Each row is a point on a landscape with many valleys, with its height.
A ball rolls from a point to the lowest of its 5 nearest points, and stops where none of them is lower. Distance is the straight distance between rows; heights are no part of it.
(55) (h 214): [ 18  -7  40  -2   4  17  20  39   4   6  14 -12]
(533) (h 256): [ 34   3  41  -3   9   7  20  26   1  10  25 -15]
(336) (h 293): [ -4 -26   9  -3   1   7  -5  37  11 -12 -22  10]
(255) (h 122): [-7  2 30  3 10 17 32 26  7 10 12 -7]
(233) (h 819): [ 14 -10 -23  -1   8 -18 -43  13   9   1 -27  14]
(141) (h 113): [-12  11  -4  12   3   5  18 -29  -8   0  19  -5]
(477) (h 840): [  1 -22 -28   5  -9 -18 -23  39  -2   1 -41   6]
(448) (h 139): [ -5  -7 -24  -7 -10 -15 -20   1   0  -3 -28   3]
(573) (h 516): [ 13   0 -20 -10  10 -19 -43 -10   6  -1 -17  11]
(137) (h 700): [  1   0 -26  -7  -5 -19 -26 -16  -2  -1 -20   2]
(139) (h 225): [-20 -16 -15   1 -23  -3  14  12  -2 -10 -23  -6]
(175) (h 356): [ 46   5  37 -10   9  -2   8   8   0  11  35 -19]
(473) (h 836): [ 16 -15 -23   4  13 -21 -42  29  10   1 -35  19]
(146) (h 133): [-22 -13  12   6   1  12  29  14   6  -7  -5  -2]
(580) (h 616): [ -1  19   6  14  19  21  32 -11  -3  15  31  -4]
(212) (h 179): [-17   6   3   9   1  10  20 -14   1  -4   9  -6]
(471) (h 246): [10 -4 28 -6  6 12  0 18  5 -4  6  5]
(154) (h 563): [ 15  28  11   4  16  19  21 -21 -10  25  44  -6]
(131) (h 117): [-16   3  -3   7  -5   1  11 -23  -2  -6   9  -3]
(393) (h 232): [ -7  -2  15  -3   3   6   6   2   5 -10   5   9]
(351) (h 132): [-14  -2 -12   3 -13  -8   5 -18  -1  -6  -5  -1]
(543) (h 495): [ 12  -9  -6 -10   8  -8 -34   2   5  -6 -15  15]
(501) (h 854): [ -4   3 -35  -4 -27 -25 -18  -9 -10   2 -20  -5]
(371) (h 101): [ -3   8 -32  -5 -15 -24 -24 -29  -7  -4 -14   0]
(149) (h 343): [-13   0  12   9  11  13  29   8   4   4  11  -8]
(147) (h 702): [ -9  -1 -35  -1 -33 -24 -17  10 -14  11 -30  -6]
(5) (h 129): [ 13  12  18 -11   7   0 -12 -16   0  -8  14   8]
(133) (h 223): [ 8  6 28 -1  7 12 14 10  4  4 21 -3]
(64) (h 449): [-19   1 -31  -1 -42 -12   0   7 -13   2 -21  -8]
(347) (h 614): [ -5 -24 -16   0  -5 -11 -22  23   6  -6 -33   6]
(346) (h 88): [ -4  11   6  -2   6   0  -1 -28   1  -6  13  -1]
(281) (h 627): [-26  -2   5  21   7  21  47  12   0   9   8 -12]
(48) (h 469): [26 18 32 -9 10 13 18  4 -4 20 33 -9]
(224) (h 75): [-17   4 -24   8 -27  -8   6 -28  -7  -2   3  -4]
(373) (h 216): [ 19   9  28 -11   9   7  -1  -5  -4   2  20   2]
(390) (h 119): [ 2 17 19  5 14 16 21 -6 -2 11 27 -7]
(144) (h 136): [ -6   5  -8  -1  -1  -8 -11 -33   0  -6   3   4]
(304) (h 289): [  6 -12   5 -11   4  -4 -16   9   2 -11 -11  13]
(38) (h 810): [-17  15  -4  23  16  26  41  -9 -10  22  21 -15]
(181) (h 212): [-19 -15   9   4  -2   6  13  12   4 -14 -14   1]
(547) (h 613): [  3  25   0  11  21  21  24 -25  -7  20  41  -8]
(449) (h 231): [ 35  -5  34 -16   4   3 -19   6   3  -8  16   5]
(421) (h 262): [-18   0 -31   0 -32 -14   2  -9 -11  -1 -11 -11]
(523) (h 189): [-23  -5  -5   8 -14   4  17  -2  -4  -8  -8  -7]
(492) (h 643): [ 23  -6 -18  -8  21 -15 -52  14  14  -1 -22  26]
(184) (h 511): [-21   5   2  17   5  16  33  -4  -1   5  14 -10]
(132) (h 259): [ 14 -12  24  -8   2   9  -9  24   9 -14  -4  13]
(554) (h 622): [ 28  -2   3 -17  10  -6 -44  -1   7  -5  -6  23]
(490) (h 368): [-10  -5 -20  -6  -9 -13 -12 -12   0 -12 -17   1]
(335) (h 716): [-30  -6 -12  27 -15  15  40  -2  -8   2   3 -20]
(135) (h 157): [  2   3   2  -9   3  -6 -17 -21   2  -9   0  11]
(68) (h 279): [ 10   9  -6 -18   5 -16 -28 -25   4  -6  -6  13]

Where does a ball stop that starts at each point below?
(139): (224)
(212): (346)
(336): (146)
(449): (346)
(233): (346)
(492): (346)

Call two points neighbours if one is among the 5 nearest of the other. Go from one point of each pair to the other, from neighbour to neighbour, staying as low as possible. Name the highest point that can't be avoided.
(146), (448): (523)
(346), (224): (131)
(224), (371): (144)
